Each row is a point on a tangle of strands that fork and nearly touch. The rows are in no order.
In the rows, zero is written as 128.
Two points are linked if the straight distance between their rows is under 95.6. Some points are linked to none.
vus: [123 154 135 116  97 111 182  95  92 136 112 117  76 109 152 162 119 166
  92 148 129 128]
toz: [149 142 162 135  98  88 163 101  96 157 145 121 138  60 153 207 161 167
 151 100  91  90]
Luvob: [168 133 143  90  89 139 161 111  80 126 134 148 185 129  92 111 146 168
  88  85 161 103]
zomim: [100  89 153 116  81 115  96  89 136 148 129 140 173  90 121  98 134 170
 160 137  70  92]
bubu: [139 154 157 130 120 147 115 160 114 131 139 157 172 155  89 123 134 134
  81  99 170 153]
gubor: [126 121 116 101 121 108 157 128 151 185 156 103 125 114 133 164 130 134
 138 139 106  74]
siki: [128 105 139 100 121 123 174 106 116 131 137 143 173 145 110 118 139 162
 146  86 101 120]
Ruko: [123 117 114 141 181 112 126 162 182 157 137 111 132 149 167 185 135  83
 196 102 129 137]
netum: [128  96 158 103 134 126 106 142 147 147 151 144 218 144  73 115 138 126
 157  98 102  87]
nam: [160 162 119 162 149  90 152 130  79  98 116 127  52  62 173 180 139 107
 122 121 123 138]
Mul: [134 146  97 104 115 162 135 156 122 170 162 137 143 133  79 118 100 112
  69 152 172  82]
beteb: [184 133 110 154 154 108 156 131  95 103 138 141 104  98 122 127 141 120
 150  56 114 144]
divor: [125 138  88 150 171 126 156 135 107 106 123 122  92 151 161 141 148  83
 174  84 104 196]
moru: [176 172  81 138 160 102 152 154 157 118  98 122  77  67 147 170  96  89
 101 131 157  87]
fudil: [120 104  77  91  99 168  96 123 119 147 166 113 138 151  70  51 110 121
  95 172 127  80]
liku: [125 140 107 174 152 118 100 116  94  72 104 147  86 111 159  91 140 122
 136 108 106 200]
zov: [149 138 171 161 106  91 160 108  82 113 133 150 151  70 154 180 160 159
 159  72  89 127]
sem: [168 168  84 124 155 121 178 160 157 133 116 124  90 113 138 149 105  79
 109 110 161 110]
livu: [ 83 139 127 124 107 124 162  99 121 149 125 113  92 141 158 152 124 158
 120 170 113 138]
zutil: [183 172 179 114  91 115 159 117  84 108 102 139 119  93 107 149 122 160
  54 125 183 126]
Lirod: [ 59  93 123 139 120 111  87 112 162 158 137 107 145 130 178 158 140 139
 177 170  68 122]
tur: [126 128 161 141 142  99 154 141 137 145 141 134 163 125 143 181 152 151
 167  75 101 134]
sot: [132 104 118 144 168 116 187 109  83 103 131 156 153 134 117 127 146 111
 185  50  82 160]
sunon: [173 132  83 122 162 120 172 144 142 153 136 108  90 113 126 153 117  84
 145  86 127 111]
Bidol: [105 120  93 114 125 181 134 140 119 117 144 128 133 204  86  54 117 113
 102 144 158 158]
Pide: [135 128  54 121 144 150 159 130 150 141 123 103  69 151 129 107  99  83
 121 133 133 132]
tuz: [168 158 165 120  96 107 164  91  84 114 101 125  86  81 133 150 123 179
  79 131 149 129]
bire: [ 81  78 106 100 143 149 157 109 153 155 152 117 165 195  81  91 119 122
 169 143  87 105]
zupu: [ 92 131 175 152 118 137  77 135 150  96 102 146 162 164 132  91 138 147
 128 134 131 187]
befi: [168 173 159 129 130 117 104 178 127 131 117 149 141  84 104 167 112 109
  70 130 180  94]
lozi: [ 57 116 148 143 113 118 121 107 146 146 127 122 153 150 171 166 144 148
 177 142  78 155]
Gop: [124 139  99 166 174 125 107 129 127  92 110 133  77 138 173 124 136  98
 160 115 126 202]
bala: [102 148 176 129  85 137 131 111 119 113 107 124 127 159 122 122 120 161
  81 170 157 160]
zaper: [164 117 107 127 110 117  65  98 120 116 123 133 102  61 120  68 135 155
 113 153 107  93]
fugu: [ 74 116 171 141 118 110 148 124 142 143 128 138 183 150 156 171 144 155
 188  96  88 164]
nidov: [100 118  72 117 140 174 156 127 154 138 134  98  85 193 136  83 108 100
 135 161 144 156]
muzat: [185 151 136 132 138 110  70 169 139 113 119 140 116  66 115 128 116  99
  74 142 167  88]
Nafi: [ 51 129 134 126 110 158 168 102 142 150 130  99  98 180 181 156 113 155
 142 197 130 152]
tuf: [154  98  94 190 161 108  70 126 121  86 129 127 112  80 145 103 141  85
 173  90  82 142]
fozu: [175 128 133 107 125 126  86 162 128 154 159 135 174 105  72 123 139 110
 113 103 144  74]
fut: [ 94 141 167 136 152 140  93 174 187 117  97 134 134 156 167 193 103 102
 135 187 190 136]
fatov: [154  95  84 157 149 115 104 107 100 106 138 111 111  84 124 119 149  73
 182  95  61 111]
Bomeg: [117 106  90 118 114 130 143  83  84 121 131 140 113 109 130  89 134 155
 142 123  73 125]
bige: [129 121 142 133 159 101 127 156 166 163 144 113 148 127 142 173 143 120
 172  97 110 116]
bavu: [155 183 171 121 112 120 137 163 104 107  92 144 116  97 105 170  99 128
  60 132 197 121]
gase: [146 144 191 143 136  92  85 167 163 138 121 129 154 102 138 176 141 127
 120 124 146 112]
Zudo: [148 127  93  92  84 147 148  75  82 113 123 138  99 117 104  52 126 178
  79 151 127 117]
zon: [ 90  88 144 111 100 128 139  96 127 137 130 148 174 131 119  97 128 164
 159 113  82 125]
nede: [128 145 165 150 103  80 119  94  86 117 107 109  89  59 168 192 140 151
 121 148 102 128]
vemep: [110 159 143 136 157 149 145 149 154 115 109 139  94 180 167 147 126 113
 147 128 174 189]
Beb: [114 115 160 161 140 119 112 129 123  92 111 170 152 121 138  97 136 145
 161  78 101 184]
dogi: [ 95 114 135 136 127 135  67 143 168 122 126 124 142 158 130  87 133 131
 130 160 126 144]
pakun: [108 143 141 106 121 161 180 150 125 136 147 131 154 198 117 131 132 135
 100 126 172 155]
saru: [178 126 114 128 133 124  76 136 136 112 132 131 120  93 100  73 135 116
 114 122 127 107]
papu: [133 145 168 135 116  84 145 115 122 155 124 113 114  73 165 208 134 151
 126 136 112 101]
vagul: [ 87 112 101  88  90 185 167 115 104 142 169 107 155 189  93  75 115 153
  81 176 145 112]
Bifas: [104 142 158 124 116 134  95 157 149 138 115 121 136 130 129 155 108 121
  84 194 169 105]
tadil: [133 101 113  82 117 122 141 128 148 177 164 102 154 129  93 133 133 136
 143 135 105  52]
buto: [ 58 114 175 142  90 150  78 107 157 111 105 100 137 172 150 112 115 161
 122 216 141 162]
voge: [184 142 102 142 156  98  89 153 164 115 103 125  91  57 140 146 101  89
  92 156 148  82]
mip: [139 168 113 140 149 111 181 130  95 118 108 131  60 107 168 170 127 118
 118 118 136 162]
Dob: [210 107  95 133 148 112 100 135 147 146 143 106 118  64  92 117 128  90
 143  87 126  57]
mup: [125 133 151 103 104 123 200 110 117 147 143 125 154 151 135 160 141 173
 119  93 126 129]
fili: [184 148 117 169 149  92 139 136  91 105 139 135  81  62 151 155 152 108
 140  83 116 124]
zifav: [100 158 160 149 131 158  83 176 143 127 105 145 147 142 113 171  87 110
  85 177 212 138]
lufa: [109 109  87 144 122 110 103  92  92 102 126 131 105  89 151  93 145 120
 157 137  59 134]
Kis: [176 141 125 131 106 105 103  94 100 128 116 127  84  47 130 112 135 161
 106 147 115  85]
mek: [123 131  97 138 169 125 154 144 147 143 128 121 105 163 151 152 135  92
 171  90 127 167]
rezo: [103  99  84 134 139 145  76 122 160 112 126 115 108 158 130  56 119 114
 139 157 108 150]
fum: [ 82  97 107  95  94 172 119 118 125 143 167 116 171 173  76  61 114 146
 104 174 119  98]
Pudab: [146 124 131  92 134 112 227 125 109 164 152 122 153 142 125 183 143 158
 135  67 131 104]
fam: [155 114 114 133 151 129  86 153 148 111 130 130 142 136  88  68 128  99
 135 100 122 131]
Kidob: [ 64 118 184 143 114 160  56 143 179 128 127 114 167 182 149 140 122 128
 135 204 159 156]
fove: [ 90 127 126  98  98 178 196 124 100 134 155 115 163 206 109 105 125 163
  78 143 170 145]
Tef: [126 104 153 153 132 112 159 110  79  97 127 172 155 108 143 118 144 136
 170  59  90 173]
nogi: [183 106 120 113 133 110  93 132 144 151 149 120 156  79  82 112 142 123
 155 106 113  51]
Dov: [188  92  79 149 162 116 110 113 129 145 142  99 112  73 102 134 135  75
 173  80  81  71]
gik: [149 142 155  97  57 136 158  75  76 118 124 138 167 127 102 109 135 187
  65 127 161 117]
fofas: [169 116  96 145 167 116 181 113  84 111 140 129 117 116 111 141 148  94
 179  50  87 131]
musik: [ 91  76 149 101 144 143 133 127 149 148 145 144 210 188  73  92 128 116
 166 121  91 108]
vug: [161 124  94  98 148 114 207 118 113 166 156 111 115 127 114 165 128 121
 149  82 115  97]
kug: [116 163 187 142 128 144  94 169 133 131 117 149 160 160 111 161 121 120
  89 132 191 162]
bepok: [150 121  92 103 117 159  94 141 116 149 161 134 149 146  55  75 114 110
  87 130 150  99]
Lapi: [ 78 135 145 131 149 176  87 158 179 107 109 128 123 183 165 143  90 102
 127 210 196 152]
fala: [127 103  80 127 149 143 112 112 138 118 128 125 112 151 101  61 119 107
 144 111 101 146]
nof: [124 104 176 125 127 119  96 144 144 121 130 161 207 129  97 103 143 137
 153  84 106 127]
minep: [108 157 157 126 141 165 180 154 140 114 119 147 126 214 152 144 135 136
 122 119 185 193]
neba: [122 162 121 144 161 123 152 146 138 114  93 138  66 134 167 156 110 107
 126 141 167 165]
deka: [ 51 127 161 141 109 155 125  96 145 119 103 105  92 180 173 146 102 162
 138 212 145 177]
Naz: [127 142 130 145 102  93 109  81  60  93 100 117  58  61 171 150 139 151
 115 168  88 137]
Sabi: [ 77 117 121 128 142 165 102 145 182 131 133 108 116 185 166 124 109 110
 143 198 158 142]
Sogef: [122 121  82 131 161 173 118 150 171 117 117 118  92 197 130  80 111  76
 138 127 157 177]
Kiza: [137 144  62 125 163 150 163 157 183 138 110 109  86 152 150 147  95  61
 136 124 159 128]
mav: [101 106 167 138 137 133  92 151 150 102 115 166 192 154 113  75 138 129
 157  95 111 171]
gok: [ 69 110 138 142 128 130  86 124 180 146 124 106 121 154 178 152 128 139
 147 196 120 133]
tunot: [125 137 190 145 153 109  75 183 187 131  97 131 155 127 165 203 129 106
 132 152 173 130]
Takil: [120 127 120 160 129 109  84 106 108  96 113 141  97  85 149  96 138 146
 130 127  91 154]
Kufov: [149 104  75  97 113 140 146  87  98 124 136 131 111 126  93  59 123 155
 124 125 103 107]
tanu: [108  96 126  98  88 118 104 106 151 171 152 110 165 106 109 118 134 162
 150 157  77  58]
rutil: [122 139 109 121 148 168 125 171 143 119 134 135 132 196 110  93 119  89
 115 126 174 167]
fen: [161 142  97 134 116 104 122  91  72 113 121 123  47  42 155 134 136 136
 106 156 104 104]
Kasa: [149 142 134 105  71 136 161  66  72 102 107 140 114 123 119  87 126 193
  62 144 143 138]
Pevid: [133 144 128 102 111 131 121 146 144 156 140 123 130 119 111 133 117 121
  84 163 149  83]
pib: [168 142 166 134 134 107  91 165 142 128 137 135 161 104 114 133 146 126
 124  99 136 111]
Zosu: [145 131 157 108 111 133 145 138 113 122 139 147 184 148  94 117 146 154
 103  85 137 136]

A fork is a point with three links. Follow the links from the first point to the second and name the forks in between, in order.
gok; tadil => Zosu siki
gubor; sot => siki Zosu
bubu; tunot => Zosu
Pudab; vus => sem
rutil; zifav => sem siki Zosu
Kis; bire => mav

A fork is a point with three links, a tip a point with one. Leave the first point through the second and follow the links. Name the first fork or tip that comes.
buto; deka => sem
Tef; sot => Zosu
mip; nam => mav
Lapi; fut => tuf
saru; zaper => zov
befi; bavu => Kidob

Name the points in between on the shortest way along the links from the first point to the second, in order.
fozu; Ruko => pib gase tunot fut Lapi Sabi gok Lirod lozi fugu tur bige
tunot; siki => fut Lapi Sabi gok Lirod lozi fugu tur bige Ruko mek divor Gop liku Takil lufa Bomeg Kufov Zudo Kasa gik Luvob Zosu
beteb; Bifas => fili nam mip neba vemep minep pakun fove vagul fum fudil bepok Mul Pevid
Pide; tadil => Kiza sem sunon vug Pudab mup siki zon zomim tanu
fove; papu => pakun minep vemep neba mip nam fili beteb fofas sot Tef Beb mav zupu dogi rezo fala fam saru zaper Kis fen Naz nede
